Each row is a point on a tangle of strands that fork, close into loops and nearly touch. The rows are in no order.
Points whose rows are less than 52.2 apart are linked; no others are. Some points are linked to none.
Roz: [ 13 -10  21 -45 -31 -49 -56  25 -33]
Pibed: [-8 31 19 18 47 27 28 -7 14]
Roli: [  0 -36 -45   0 -15  63  52 -25  38]
lom: [-57  20  42  58 -41   6  16  19 -74]
pom: [-28   1 -24  36 -13 -21  32 -23  11]
topif: [  9 -15 -36 -15   9 -28   0  -8  41]
mil: [ 21  26  -7  23  66  77  53 -21  39]
tabe: [ -8 -54 -53 -20 -50  22  32 -14  36]
Vas: [ -4  45  23  24   2 -89 -51   8 -38]
tezaf: [ 38 -30   9 -75   2  41 -38  24  11]
gugi: [ -6  17  45  -1  -9 -33 -39  20 -43]
dape: [ 25  -6  25 -25  30  96  21   3   8]
kis: [-13  19  35  12 -34 -58 -39  19 -61]
Gem: [-33  39  24  65 -61 -65 -35  20 -88]
sedo: [  3  12 -14  26  51  56  54 -25  42]
zogif: [  2 -21  -4 -33 -15 -18 -19   5   6]
Logav: [-50  22  41  57 -51 -20  -3  17 -76]
Fodef: [ -8 -22 -40  -5  -7 -10  25 -23  42]
zetuv: [ 29 -45 -16 -45  -6  84  17   0  26]
kiso: [ 52 -25  -4 -69  31  52 -26  15  35]
nusi: [-42  33  32  58 -60 -44 -23  26 -88]
sorak: [-22  16  14  24 -48 -58 -19   9 -51]
fug: [ -9 -18  -4 -12 -67 -71 -42   8 -39]
zite: [  1 -11   9 -26 -52 -55 -53  15 -40]
gerug: [-11  53  46  34   9 -66 -45  18 -52]
nodub: [-22  21  60   9 -11  -9 -28  24 -62]
vabo: [-30 -10 -29  34 -11   4  55 -28  22]
Tevav: [ 45  -3  -7  -8  60 110  38 -11  31]
vetes: [  6   8 -30  10  48 -13  27 -21  52]
tulov: [-44  17  56  38 -27  23  14  19 -58]
lilok: [  9   4 -35  16  46  28  45 -27  55]
telik: [ 22 -22  29 -69 -11  14 -45  27  -9]
tufo: [ -2  31   9  22  -6 -89 -35   7 -21]
sir: [  6  -1 -24  -8   6 -60 -18  -8  25]
zival: [ 17 -17  28 -58 -19 -17 -62  27 -25]
Lal: [ 40  12  -7   8  72  85  38 -15  40]
pazov: [-27  17  50  20  -9   9   1  12 -40]
rifa: [ 63 -21 -50 -27  57  87  19 -15  61]
lasez: [  1  14 -13   4   1 -81 -25  -3   1]
tok: [ 60 -16 -43 -16  58 103  35 -11  50]
lemu: [  0 -49 -48 -13 -36  56  48 -20  35]
fezo: [ -4  30  16  21  56   2  14 -11  21]
vub: [-11 -29 -16 -26 -45 -45 -20   3  -4]
zire: [-11 -40 -21 -18 -60 -28  -9   0  -8]
bam: [ 28 -16  -6 -45  31  28 -13   4  35]
poz: [-10  50  70  18  54   9 -21  22 -35]
vin: [-15 -18 -36  18  -7  36  57 -31  37]
fof: [ -2  32   4  27  49 -33   8  -9  20]
pina: [ -6 -41 -49 -16 -27   4  20 -11  33]
fud: [-19   2 -14  18 -12 -34  16 -12   8]
sepig: [  0  23 -28  14  47 -38  13 -19  46]
buk: [ 13 -14  -2 -35   8  10 -11   0  24]

A fork is a point with three links, a tip a point with one. Leave the first point through the second and follow the links. Name the first fork or tip that comes.
Roli / vin => fud
sedo / mil => rifa
Logav / lom => sorak
telik / zival => fug
vetes / sepig => Pibed
topif / sir => gerug
tulov / lom => Gem

Name the points in between on the shortest way along the links from the first point to the second, in order.
Roz / kiso => zival telik tezaf
sir / gerug => lasez tufo Vas
Tevav / lilok => Lal mil sedo
lom / Gem => Logav nusi
sorak / lom => kis gugi nodub pazov tulov
sepig / sedo => vetes lilok
